Points on a hilly landscape, in no order, each with its height.
A ball rolls from a point to the lowest of its 2 nearest points, and stops where none of them is lower. Distance is the straight distance between rows; heights are no part of it.
fer: [ 32  -3  33 -15  -5   7  27 -16 -43 -16 -29  -1  27  29  -5  11 -19  -5
  -1  10  43  29   9  29   3 -45 -29  21   8 -32 -24  21 -25  10   5 -36
   0  11 -28  18 -17   1  24   8  28]  h=71
Tasu: [ 24 -13 -26  31 -14   5 -16   0   1 -10   0   5 -20 -28 -27  30 -13 -41
   5  44  44  -4 -20  22   0   9  -9   0 -45 -43 -12   1 -14 -30 -23   1
 -20  25  13  20  26 -33  15   0  15]  h=295
Gek: [-28 -42  46   6  12 -11  28  48  26   3   8 -18   6  -5  28 -29 -22 -12
  -9  -7   1 -10  11  15  -9  13 -12   7  36   6  34  21 -27  26   7 -15
 -52 -42  38 -55  19  10 -19  -6 -25]  h=411
Vogu: [ -2  13 -44   9  18   3 -20  -6  -7  16  19   1   0  -8 -14  16   7  30
 -23 -15 -34  22  12 -29 -32  29  15 -13 -27  31  20  26  29 -46 -25  21
  -4  32 -35  14  20  -9  -5 -26   4]  h=338
led: [  3   5 -29  -8 -61  -9 -13   6 -22  37  -1  -9 -33   7  17 -20 -39  16
  -9 -19  -1  17 -26  -9 -12  25  38  23  32  39 -37   6 -35 -21   2 -24
  -6  21 -10 -41  16   9  10 -29  -3]  h=528
pef: [ -5  14 -17  26   6 -20  39  -7  35  20  22  -8 -16   8  17 -27  29  35
   3  18 -11  11  22 -29  12  10  30  34  18  37  14  25 -18 -12  -4  34
  24  -2 -19 -63   8 -20   2   2 -31]  h=257
Mam: [ -5 -24  16 -50  -9  37  -9  12 -31  -7 -17 -32  -1  16   2 -34 -28  41
  12   6  20  19   5  50  -9 -15   0  26  30  -3   4 -22 -29  16   1 -26
 -15   4  -9  14 -15   4  29  12  28]  h=594
kiz: [-27   5 -20  -5  12  10 -57  14  -7   6  43 -12   7 -23  24  30 -12  -7
 -35 -28 -66 -27  -2 -20 -17  19 -10 -29 -36  14 -16  34  43 -12  -5  10
 -13 -22  34  33  13  25  -7   1 -19]  h=379
nop: [  3  12 -38  -3 -23  -9 -12 -12 -25  16 -20  -6 -23   1 -20  -2 -22  24
 -20   8 -21  41 -16 -17 -15  27  29 -16 -26 -13  -6  10   8 -18  -5 -15
   9  47   9  -7   9 -26 -31 -17   0]  h=391
Miret: [ -5  20  25 -17  11  -9 -33 -24   3 -15 -39  23   7   5  -7  34  30 -36
   8  10 -14  21 -26 -24  13 -25  -3 -18 -31 -38   5 -17  23  29  21 -41
  45  20  34   9  11 -18 -13   8  17]  h=266
bag: [-10   8 -40 -50   4  14 -10  18  40  -8   5 -36 -26  -8 -30 -40  22  34
 -13  14  -2  22  14  28   0  13   0  -4  -9 -53  -6 -30   6   3   2  -8
   8   1  38   4   6 -24  -8  15 -14]  h=543
nik: [ -6  -5  -7  -4 -43 -16   3   6  14  19 -28  -6  25  38  15  31  -2 -30
   0 -28  17  25 -20   5 -14 -20  -5  -3  40 -51 -29 -25  29 -34   1   7
  33  30   8 -10   7  22 -29 -13  -4]  h=235
zase: [-12  -7  -8 -22  40  26  30  33   1   1  21 -14   7   8   8 -25  39  29
  22  26   0 -13   0   6   1  11   5  24 -12 -31  29  13  -6  -2  21  37
 -14  33 -16  -4  -1 -10  -3  17   1]  h=372
ser: [ -6   4  -7   8  15  -2 -34 -27  22  -9 -15   9  17   8  -7  33  20 -33
  -4   8 -30 -24  -8 -18  19 -38   1 -25 -23 -23 -12 -23  16  10  10   5
  50  -9  33  13   2  11  -6   2 -15]  h=306
gatuf: [-15   3 -10 -15  19 -12  10  18  18  23  22   6  20  -5  34  36  22 -14
   2  12  17  14   2 -31  -7  30  13 -12  12   1   4   9  41 -25  19  19
  -6  52   7   7  22  19 -39  -1   4]  h=465
neke: [-19   5  25 -26  18  22   6   2  -6   5   2 -13  13  -4  29 -23  -3  15
  -3 -10 -39  -9  13 -20 -16  21 -16 -22  -5   2  25   5  36  30  11 -17
 -18  -5  27   2 -18  12 -53  15   4]  h=513
nidub: [-25  16 -28  -8 -30  -8 -24   3 -12  26   9   8   6   7  19  57   0   2
 -13  -9  -7  25 -20 -15 -20  10  11 -23 -17 -16 -23   8  64 -36  12  23
   3  60  11  25  26   2 -26 -15  10]  h=443
Zoda: [  7 -41  34 -40 -24  26 -22   5 -16  11   0  -2  21   3  19  -4 -42 -16
  20 -44  -5 -29 -26   6 -10 -26   2  17  15  61  -2  -1   3   0   5 -26
  21 -42  14   6 -21  37  16  -7  25]  h=392
luda: [  4 -29 -38   8 -27  -1  -2   2  23 -29 -15 -31  -2  23 -13 -25  -4   0
 -18  -3 -19 -18  -2  26 -19   4  -7 -33  27 -28 -23 -29 -10  17 -23   0
  34 -29  11  22 -40  22  -2   6  -7]  h=361
vofi: [-18  12 -33  15  29  -7  20  32  21  28  39 -14 -28   1  13 -24  45  35
 -10   8 -17  -4  13 -30 -19  26  18  25  -9  35  50  62   6 -18   7  33
  12  -3 -14 -49  17 -21  14  -2 -28]  h=286
kagum: [-24 -17   7  26  19 -10  35   5  14  15   6  12   1   0  16 -11  11  -7
  10  23  -7 -46  21  13  26  -7  -5   7   7  15  28  16 -22  25  -9  22
 -19 -38  -1 -21 -16  23  23   2 -17]  h=439
Pobo: [  2  -3  46 -30  25  30   1   4 -10 -15  -2 -12  24   2  -2   9   5 -51
  31  25   2 -43  -6   1  14   8 -18  -7 -33 -14  -7   5 -14  15  18   9
  -7  -1  18  32  -2  12   0  27  34]  h=519
muv: [ 14  -9 -17  11 -43   3   5 -22 -15  14 -25 -15 -17  -1   8 -22 -22  17
   7 -12   6   9  -4  14  14   1  26  19  22  27 -16  -7 -45 -11 -24 -10
   8  -2 -24 -11 -16   6  23 -18  -1]  h=516
Kupu: [ 34  12  25  -8  -7  14  12 -25 -22 -19 -21  -8   1  -6 -22  -4  -8   6
   9  18  31  14  20  39  21 -34 -13   9   1 -11 -12  -8 -45  19 -26 -12
   4 -20 -17  15 -16  -9  38  -2   8]  h=124
kubo: [  7 -19 -44  16   7  10 -35 -20  26 -26 -15 -17  -3  -3 -14  -4  13 -27
 -16  22 -16 -28   0   8   1  -5  -6 -36 -15 -40 -25 -28 -10  21 -14  18
  37 -28  34  20 -16   4   8   7  -9]  h=336
munov: [-38 -17  21  -5  21   0  34  49  -5  -2  17 -17  11  13  19 -33  -9  13
   1  21  -3 -47  12  35  -8   5  -6  55  29   8  49  23 -24  43  28   9
 -76 -19  14 -36  16   6   6  -7  -9]  h=401
fovok: [ 12 -14  29 -44   7   0  22  -4 -27 -10 -25 -18  11  11  36 -30  -6  62
   2 -37  13  19  27  14 -19 -25  -9  17  34 -16   1   5 -15  21  21 -14
  15 -16  -5   4 -42  14  26   7  22]  h=585
lal: [-24   8 -43 -17   0   6 -24  11 -43  19   4 -13 -23  -5  -4  -4 -17  45
 -30 -11 -40  28   5 -24 -24  59  37 -28 -23  18  -1  31  31 -14  -5  -5
 -10  29  -5  24   2  -7 -10  -8  -6]  h=364
bulu: [  4  -3  36 -16 -19 -10  -1  -4   4 -11 -22  15  23 -15   6  42   2 -78
  12  24   7   4 -29 -20   7  -9  -2  -8 -45 -23  -8  -7  -4   5   3 -29
  29   0  48 -15  23 -10 -10   9  25]  h=303
kezir: [ -6   0  48 -18  24  12  32  13 -20 -13  12 -16  -5 -14 -19   0   0   5
  20  42  15  18   3  21   9  18 -21  42  20  19  29  18 -16  36  26  -8
 -85  17 -21  -4  19 -24 -10   6  13]  h=110
vozab: [ 20  21  10  14  -1 -14  16 -38   1   8 -22   8  17  14   9  -8  12   6
   0 -10  15  26  15  -9   9 -20  17  -9   1 -26 -12  -5   1 -12 -12 -15
  32  16 -33   2  -1 -15 -24 -13 -11]  h=484
dod: [ 30   3  29 -56 -44  -5 -20  -6 -24  13  -5  20   9  29   6  15 -51 -38
   5 -63 -11 -36 -31 -11  -7 -49 -18  11   9  45 -17 -20   9 -22   9  -1
  20 -29  15 -22 -28  31  32 -20  24]  h=373
veviv: [-28 -26  27  -7  14   1  10  16  39  17   2 -17  15  -5  42  19 -11 -25
  11  18  14  -2 -13  -6  18  15  -7 -13  12 -15  13   5  13  -8  22  -2
 -22   8  44 -11  17  25 -36   5 -15]  h=480
naf: [ 46  13 -10  32 -47 -36  21 -39   0 -23 -26 -25   1  24 -16 -14  -4  17
 -17 -23  11  28   4   0   0  -9  27   9  21 -18 -33  -5 -33 -15 -32 -14
  28 -10 -32 -17 -22  -7   6 -14  -3]  h=501
Sudiz: [ 22 -41  -8 -10 -34  -6   7  -1  -3 -14 -17 -28  16  20  11 -25 -36   8
  -2 -38  -9  -6   7  30 -12 -14 -10 -15  54   7 -15 -18 -16  11  -7 -12
  21 -37  13   0 -46  31   6   4   4]  h=383
Leni: [ 12 -23  -4 -16 -36  18 -35 -21 -15  -3 -17 -11   5  12  10 -30 -29   7
  -2 -51 -33 -49 -12  22  -5 -32  -5   1  20  43 -24 -17 -13  22 -11 -19
  40 -53  11   9 -38  37  32   1  18]  h=402
nela: [  9   9 -14  18  17   7 -13  -9 -23  17   6  14 -44 -49 -29 -21  -9  20
   4 -10  21  30  13 -24  -6  60  24 -26 -22  36  28   6 -17  -7 -19  -7
 -35  11 -15  21  16 -35  -6   5  -1]  h=155
niz: [ 16  -3 -23  18   4  11  -7  24 -22 -17  24 -10 -23 -25 -31  29 -39 -24
  19  46  30  -1 -12  21  20  12 -14  18 -37   0  -2  15 -14 -14 -11   2
 -58  49 -16  34  27 -19  17  -3   2]  h=275
tizat: [ -3 -11   6 -14  -2 -14   2  12  20  -1 -27 -23  31  34   7  21  24 -10
  23  17  25  40 -20   0   5 -34   7  18  32 -65  -2 -27  -3 -14  37 -22
  29  44   5 -17  24   4 -33  14 -17]  h=184
Goga: [ -8  11 -26   3 -19  -6 -48  24 -11  -2 -33 -19 -42 -42  -1 -23 -55 -22
 -30 -19   0 -20 -13  20  -8  39  -3   9   4  -7 -34  -5 -35  15 -18 -47
 -17 -25  52  -3   9 -13  -7  -6  -8]  h=614
dupit: [  3  -3  43  -3  -8  17   6 -17 -45  -1   2  11   7 -29  25 -12  -1  30
  34 -14  33   8   4   6   8   4  23  35  26  65  15  -1  -5  38  -9  -4
 -18  -2 -47   9 -16 -20  20   2  35]  h=70
biv: [-16   4 -27   0 -44   0 -40  -5   3   4  17  -5  -4  22  21  43 -20 -27
 -25 -19 -42 -28 -22   0  10 -14 -15 -38  -7 -24 -30  -5  48 -24  11  29
   4  -8  60   9  -4  31 -15  -2 -34]  h=323
Mis: [-31  11  17 -24   7   2 -27  13  -8   1  -8 -25 -12 -23  12   0 -12 -18
  -1   3 -17  -9 -13 -14   7  36  -7 -26 -33 -14  -5  16  26  18  16 -10
 -24   1  50  38   4   0 -43  25   7]  h=525
bup: [ 11  23  36 -23  25  22  13  -6 -45 -13  -6  -3   9   9  39 -41  33  56
  26 -30   9   3  20  20 -19  10  -2  27  29 -10  28  -7   3  33  21  -6
  -9  -3 -56  13 -24 -17   7  19  39]  h=574
solun: [  6  12  38  -7  -2   1  27  -7 -32 -23  12  -4  15 -22  -8  -8  -7  33
  35  20  28  20  15  14  -2 -13  -3  53  28  43  30  12   5  39  10  -7
 -35  31 -52 -10   2 -39  -6   7  27]  h=73
subi: [ -1  19  16  10  23   0   7 -17  11  16  -2  18 -26 -39 -21 -12  21   1
   1  26   7  24   2 -29   9  40   3 -23 -31  19  28   1  -5  22  -5 -11
 -11  -8   0  15   2 -34 -26  19  11]  h=189
rovu: [-16  22  -5   5  31 -21  -7  -6  46  26  -6  27  -2  42  26   6  45  24
  -5  -3 -12  13  17 -20   1 -30  11  -1  47 -16  10 -20  21  -3  28   4
  61 -11 -29 -18  14   8  -5 -14 -26]  h=331
Dokek: [-18  10 -35   5  26  -4 -20  13  36  18  37  -5  -7  -5  -5   7  26  42
 -28  -3 -33  40   4 -37 -34  22  23   1 -12  33  38  37   7 -29  -9  25
  23  15 -12 -23  35 -20   0  -1 -19]  h=313
mivi: [ -3  -2  31 -16  28  16 -20  23  -4  -3  -6 -37  -8 -29   2   9  14 -41
  20   2  10 -24 -12  -6  17  53 -12 -28 -43  -6 -20  11  -5  17  26   5
 -43  10  22  49  26 -11 -20  48  34]  h=529
Fene: [-41 -15 -65 -34  29  15 -30  36  43 -25  12 -20 -23 -11 -20 -44  30  54
 -34   3 -31   8  26   7   0  16  -9 -14 -22 -26  17 -16  17   4  -4   7
  -6 -37  34   6  15 -34  10  11 -26]  h=533
dukod: [  4  31  42 -31  32  49  17  -1 -23   2  -3   5 -14  -3 -13 -44  31  24
  23  -1  11  -1  11  21   5  15 -11 -12  -7 -13  26 -25  -7  26   9   1
 -33 -16  -6  20 -22  -9   9  27  38]  h=563
lomam: [-36  -4 -63 -19  14  11  -8  24  11 -14  -3 -29 -24  -7 -22 -66  -7  39
   6 -15 -30 -25  26  26  -1  29 -12   0   8  -8  -4  -9 -16  -2 -19  10
  -6 -39  12   7 -11 -17  39   8 -26]  h=524
vopu: [  0  19  52 -33 -13 -10  25 -17  10  16  -5  14  26   7  26  12   0 -13
 -18 -27  10  42  17 -47 -24  -4 -14 -16  18  18  26   3  50  13  28  -6
  26  -9  40 -12  -8  18 -40  -7  -1]  h=363
zed: [-15 -14  28  13  36  -3  26  31  -5 -14  39   3  11  -7 -10  24  12  -3
  28  54  22  -1  -2  20  18   5 -17  18  -3  14  12  25  13   0  20  33
 -74  52 -30  11  29  -6 -17  15  10]  h=74
vuge: [ -6  21   1 -15  20  15   6 -11 -26  22  -1   1  21   3  12  11  12   3
   4 -24 -33 -32  17 -24 -16  16   0 -14  -6   7  -5  -6  50   3  12  15
   9  14 -10  31  -7  13 -40   8  11]  h=499
Zimen: [-18   3   4 -21  31  -8 -22  -4  17 -11 -32  15  17  15  13  28  29   5
  11  23  -2  31 -27  -6  10  -3   1  -9  -7 -57   1 -12  12  -3  44 -24
  28  40  12  13  25   1 -31  12   4]  h=225
Vubus: [ -4   9 -40  16  29   4  22  -3 -14  15   7   2  20  17  25 -18  11  33
  30 -13 -29 -31  33  14 -14  -9   9  17  12  -7   4   2  12 -28  -4  39
  37   1 -40  -7 -28  23  21 -10 -16]  h=467
Bazi: [ -6  17 -18   2 -50  -6 -17  -6  13  17   1  18   8  40  12  37 -16 -37
 -33 -33   1 -16 -28   0 -20 -16 -25 -23   7 -45 -44 -35  45 -39   1  59
  11  19  22  -2  -2  41  -7 -19  -9]  h=284
sek: [  3  10 -30  20 -12 -35  -1 -29  48  -2   8   2   8  24   5  -6  20  26
 -18  -4 -34  17   2 -16  -9   8  29 -21  30   4 -12 -19   3  -9  -1  26
  49 -24  -3 -21  -7  13  -3  -6 -41]  h=365
rofi: [-31 -13  38   3  16  -5  30  24  26  32  16  26   5   0  47  -7   2 -34
  -7   0  -6 -37  15  -9 -10  13 -13   0  24  38  50  26   6  10  -1  15
 -28 -42  19 -35  -6  38  -3  -8 -10]  h=425
bug: [ -8  17  23  28  37 -13  10 -15  32   4  -3  54  11  30  28   8  49  -9
  21   9  33   1  11 -13  29 -59   0   1  37 -10   8 -15  17   2  -3 -17
  35 -10 -53 -14  13   7   9  -1 -19]  h=298
sug: [ -5 -12 -27   2  60  20  -4  14  18   2  16  12   4  -2 -22 -27  39  39
   2  -2 -12  -8  25  17 -14 -12  -3 -10 -34 -29  20   0   9  -7   2  31
  25   0 -20  27   1  -8  19   7  -1]  h=352
futo: [  7   9  53 -17  -6 -11  29 -14   2  -1 -23   6  35  -9  14  21   9 -49
   2   5  34  19   2 -38 -13  -7  -9 -10  -9  15   4   6  16   7   8 -26
   4  11  14 -10  -4   6 -23   8  22]  h=334
kulu: [ -3 -17 -14 -11 -51   6 -30  30 -27  11 -36  -6 -25 -12  11  -8 -59 -15
 -13 -17  19   6 -27  18 -21   9   1  13  10  14 -24  -4 -49  17 -10 -66
 -12 -17  39  -4   1   5   9 -14  30]  h=607
Pibub: [ -4 -26  -7  26   3  -4  13  22  32   3  34 -16 -28 -11 -46   6  -1   7
  14  46  33  12  -2  -4  16  -9  14  32 -16   4   7  -1 -17  -8  -3  11
  -8  23  -7 -20  28 -30   4   9 -38]  h=447
Gikaz: [ 16 -26  16 -18 -26 -11  29   6   5  -4 -41 -28  40  29  -2   6  -3  -8
  -7   2  36  47   0  14 -13 -35 -10  10  18 -60 -20  -2 -20   2  20 -27
  21   7  11  -1 -14   3  -8  18   8]  h=135
guro: [ 29 -22   8  13 -47 -30  40 -26  10 -22 -19  -8  43   7 -10  36   5 -48
 -14 -16  28  11 -17  -8 -11 -33 -11  -7  30 -27 -32 -25  -9   6  -7 -11
  26 -36   1 -13 -37  34  17 -12  -6]  h=305
Leta: [ 23  -8   1  42 -37 -30  31 -38  23 -22 -20  22  27  -7  -8  38  14 -52
  -3  29  26  11 -16 -12  21 -33   2 -12  -3   3  -8 -31 -23  13 -20 -27
  29 -18 -11 -22  -3   1  20 -12  -9]  h=340
Vuvam: [ 18 -10 -30  13  39  22 -38   6  21 -19  11   2 -15 -42 -41  24  16 -18
   6  18  31  -5  -3  19  -5  -5 -18 -22 -55 -29  13  -4 -17 -19 -17  11
  -5   7  16  43  28 -11  27   1  11]  h=315
puba: [-12 -16 -12  25  55  18  -2  27  -6  15  29  14 -15 -37 -12  10  14 -24
  -9  -6 -16 -37   6 -20   7  35  -9  -6 -39  48  14  28   0   5 -21  20
 -30 -35 -18  14   5   5  38  -4   1]  h=415
mal: [  4   5  22   6 -11 -23  28 -26  35  -5 -10   7  37  41  23  25  23 -18
   2 -28  32  14  15 -11   5 -50  -4  12  53 -25 -13 -29   6  -5  -8   3
  39 -41 -32 -12  -6  24   8 -18 -28]  h=259
Mimak: [ 20  27  21  32  31  -2  26 -27 -21  -7  11  36   6  -5  -2 -15  30  17
  21   3  19  -9  25  -9  14 -14  16   4  -3  13  13  10  10   0 -10   0
   2  22 -57   8 -11 -12  -3   0  -2]  h=498
Roz: [ 24  32   6  43 -15 -34  12 -27  25  -8  -8  35   0  17  -4   2  18  12
   8   1  31  43  -7 -30  14 -30  36   8  12 -10 -19  -5  10 -39  -5 -17
  39  23 -42 -32  31 -28  -9 -22 -34]  h=469
fikit: [ -5 -29   7 -24 -32  22 -21  31 -44  14  -8 -14 -13  -2   5  13 -44  -3
  13  19  33  20 -25  42  -4 -11   5  41  16  15 -12  -5 -52  24  -4 -37
 -31  10  12  13  16   9  15  -8  34]  h=601
bot: [  4 -12 -17  40  17  -2   6  23  -2 -14  55   3  -7 -21 -61   9 -13  29
  21  28  -2  -7  12   1   7  -8  -1  48 -15  33  27  27   0 -14  -5  38
 -33  27 -33   2  14 -30  31   5 -21]  h=438
Refi: [ 21  37  -3 -53  18  35  -2  -9   0  -7   4  -9 -36 -16 -28 -54   9  44
   7   9   5  12  24  45   7  19  -3 -24 -14 -23   7 -30  -4   5 -12 -26
 -19 -15  18   6 -14 -19   5   5  24]  h=554
ripot: [ 18   7 -44   6 -73 -24  -4  -1  -7  23  -4   4 -21  34   1   3 -22  -9
 -21 -28 -10   6 -42   6 -24  18   7 -14  40   3 -48 -24 -22 -32  -8  -5
  -3  26  -5 -34 -22  25  16 -28  -6]  h=544
vupur: [ 20   3  29   2  -5 -23  21 -21   5 -30  -8 -16  -8 -20 -44   1 -28  26
  20  35  16  23  17  47  26 -39 -25  42   7  22  17 -10 -36  27 -11  16
 -40 -15 -25  -5  -4 -29  24  -5  -2]  h=160
nol: [ 32  17  37  50   5 -10  18 -37  12 -23  -5  53  24 -11 -23  14  10 -43
   3  30  32  -4   6 -13  39 -40   3  -8 -34  24 -13   1 -15   9 -22 -24
  23  -7 -23 -22   3 -13   9   0  -3]  h=362
Bafit: [ -4  29 -16  -7  16   6   4 -28 -16  29  -2   6  15  24  24 -18   1  27
  -2 -42 -24 -19  34  -6 -31  -3   1  -2  23 -13 -13  -6  47 -27  -1  12
  31  15 -40  20 -19  19 -14 -20 -15]  h=483
Bub: [-14 -35 -76  11  11  -7 -38  34  30 -16  11 -26 -13 -20 -12 -20 -22  -8
 -32 -11 -20 -34   7  13 -17  32 -28 -10  15 -11 -30  -3 -14   0 -19  10
  -8 -40  20  21   1   4  24   6 -35]  h=515
gav: [ -1   1   2  21  -6  10 -14 -16 -35  16  -5  15 -25 -36   7 -17  -9  36
  29 -13  14   6  -5  -8   8  44  38   7   5  69  18   5 -16  14 -21 -19
 -16   3 -43   6   9 -22   0  -5  15]  h=117
nin: [-11  15 -15 -16 -38   8 -53  17 -46   5  33  -7 -16  13  19  36 -32 -29
 -10 -45 -59 -53 -23 -12  -2   8  -3 -18 -38   0 -34  15  52 -29  -4  22
 -14  10  45  34   9  26 -10  -7   5]  h=353
Mun: [-15 -13  -5  27 -28  -7 -20  38  24  21  -1 -24   0 -18  43   7 -44 -58
 -14 -15  -4 -12 -23  12   6  21 -15 -14  19 -12 -26   6   3 -29  10  -4
 -20 -10  50  -6  12  21 -31  -9 -32]  h=492
Gulan: [ 40  19  18  51  13  -1  -4 -21 -11 -38   9  62   3 -28 -53  19   8 -40
  14  15  34 -10 -17 -23   8  -2  13 -28 -56  16  -9  -6  12  -9 -12 -14
  15  12 -20  18  18 -25  -1  13  22]  h=381
poni: [ -4  21 -31   0 -52 -11 -16 -22 -34  28  -6  25 -19  35  -5  31 -14  13
 -42  -2 -37  13 -10   5 -24   2  10 -32 -11 -27 -39   7  35 -36  -7  -5
   9  46  25 -10   7  -2 -23 -24   6]  h=416
nika: [ 15  -6  -4  32  59  20 -37   0  25 -31  17  40 -12 -12 -47   1  36  18
   0   3  28  10   9   5   4 -25   0 -14 -54 -26  16 -12  -9 -27  -4  -1
  22  12 -18  31  22 -20  12  -6  -2]  h=333
beki: [ -2  -9  -9  47  51   0  12  15   1 -17  27  46 -22 -31 -39   4  19  17
  11  19   6 -23  16  -3  12   6   7  10 -27  40  56  33 -10  -2 -11  37
 -40  -1 -46  -3  -5  -8  32   2   5]  h=428
Rol: [-10 -11  32 -24  -2 -14   8   0  42   7 -11   7  11  13  51 -10   9  22
 -25  -8  -8  41   8 -19 -16 -13 -16 -17  29   8  42   0  19  12  25 -14
  22 -18  37 -49 -21  12 -37   1 -14]  h=388
fot: [ 15  11  -6  33 -41 -34  43 -31  20 -10   3 -28 -13 -12  -6 -17   3  29
   6   3   8  34   7 -10  35  -8  23  47  37  42   7  11 -35   8 -23  30
   2 -10 -14 -61  -3 -26  10  -3 -29]  h=226
siv: [ 19 -17   2  10 -44 -46  48 -21   7 -21 -12 -38   2 -16 -16   8 -30  11
  -6   7  12  34   1  -1  27 -19   0  35  30  31   4  -1 -42  32 -18   5
 -30 -37 -27 -33 -18 -11  35 -10 -13]  h=193
Buru: [ 19  21  12 -28 -20 -13 -13 -17 -50 -13 -12  10 -16  13 -22  25  -6 -36
  -4  -3 -27 -33 -24  -7  -8   0   7 -13 -49 -18 -33  12  13   6 -13  -5
  25  29  20  21   1 -23 -22   1  50]  h=270
Pobeb: [ 24  14  22 -23 -27   4  -6 -14 -27  23 -16   8  30  36   8  20 -31 -39
  -3 -47  -5 -28  -7   3 -12 -35 -23  -1  15  -5 -37  -8  20 -21   6  -3
  24   6  13   4 -15  38   7 -21  17]  h=349
dutup: [-15  -1   0 -20  24  22  38  42   0  -5  10  -9  13  16  21 -61  16  40
  11  12 -12 -31  16  36  -9   8 -15  28   7 -24  43  -3 -16  24  28  22
 -39 -24  10  -8 -24   3  15   8  13]  h=389
fovep: [-21 -27  22   2  39   7  -2  45  21 -23  29  11 -27  -5 -13  32  47   1
   6  53  38   4 -23   9  32  17   2  10 -32   0  48  13  -9  11  31  12
 -60  42 -21  -1  35  -9 -10  24  21]  h=109
tus: [ -3 -30 -32  27 -21  -6  -4  21  10 -14   1 -30  -3 -17   1  -1 -33 -43
  -6  -5 -12 -25 -13  -4   6  27  -3   2  37   4 -20  -2 -34  -9  -8   6
 -20 -29   4  -4 -16  26   1 -10 -31]  h=504
Dopu: [ 13  17   6 -10 -36   7 -19  -7 -48  24 -14  21   4  45  -8  27 -11 -33
  -4 -22 -32 -41 -28   5 -11 -15 -12  -6 -23 -15 -60   2  22 -19   3  -9
  15  48  31  16   4  21   5 -12  64]  h=311
sef: [  9   0  36  14  47  22  16  -2 -10 -13  16  36  13 -12 -18  12  30 -20
  21  41  19  -5   4  -3  30 -17 -12  -7 -21  -7   3  -1  -1  13  13   4
   0   9 -26  30   1  -4 -11  22  15]  h=509
gefaz: [ 20  22  12 -12  -8  16  -8 -22 -42   5 -17   3 -26 -19 -36  -7  -7 -34
   5   2  -2  -9 -13 -16   9  35  15 -27 -41  23   0  -6   1  12 -12  -3
 -14   0  12  33  -1 -40  -1  24  39]  h=227
Bada: [-36  -9 -20  14  48   0 -28  27  31  18  29   8  -5 -32  22  15  -3 -10
 -47 -13 -56 -31  22 -12  -6  33 -19 -16 -28  23   7  39  17  -2  -4  22
 -13 -44  18  13   4  22  18  -9 -17]  h=398
ninak: [ -4  -1   1   3  22  15  21 -25 -23  14  -8  10  19   5  16 -27  -3  15
  21  -4 -24 -33  21  19  14  -4 -11   9  21  11   9  -4 -13  16  -3  12
  17 -25 -29   7 -44  25  22   2  -5]  h=452
lapuf: [ 15  -1 -11  58  -9 -14   9 -12  19 -15  29  15 -15   0 -45   0  10  21
  15  20  26  27  -4 -25  21 -26  19  17 -18  16  -2  -5 -10 -31  -3   5
  25  38 -32 -38  25 -24  -3  -8 -47]  h=456
vose: [-17   5   0   1 -15 -12 -10 -26  38 -11  -3   2   2  21  28 -26   1  31
 -32  -8 -43  17  14 -15   6   0  -2 -35  30   5  10 -16  16   8  -5   2
  25 -54  34 -18 -21  15 -27  12 -45]  h=390

Two balls start at each pair of points below. Name the first point that both come to, or write never.
Pobo / futo -> tizat
ripot / Leni -> tizat
led / Pobeb -> never

Where does a ball stop that starts at each point below?
Zoda -> dupit
kulu -> fer
Goga -> fer
nop -> fer
mivi -> fer
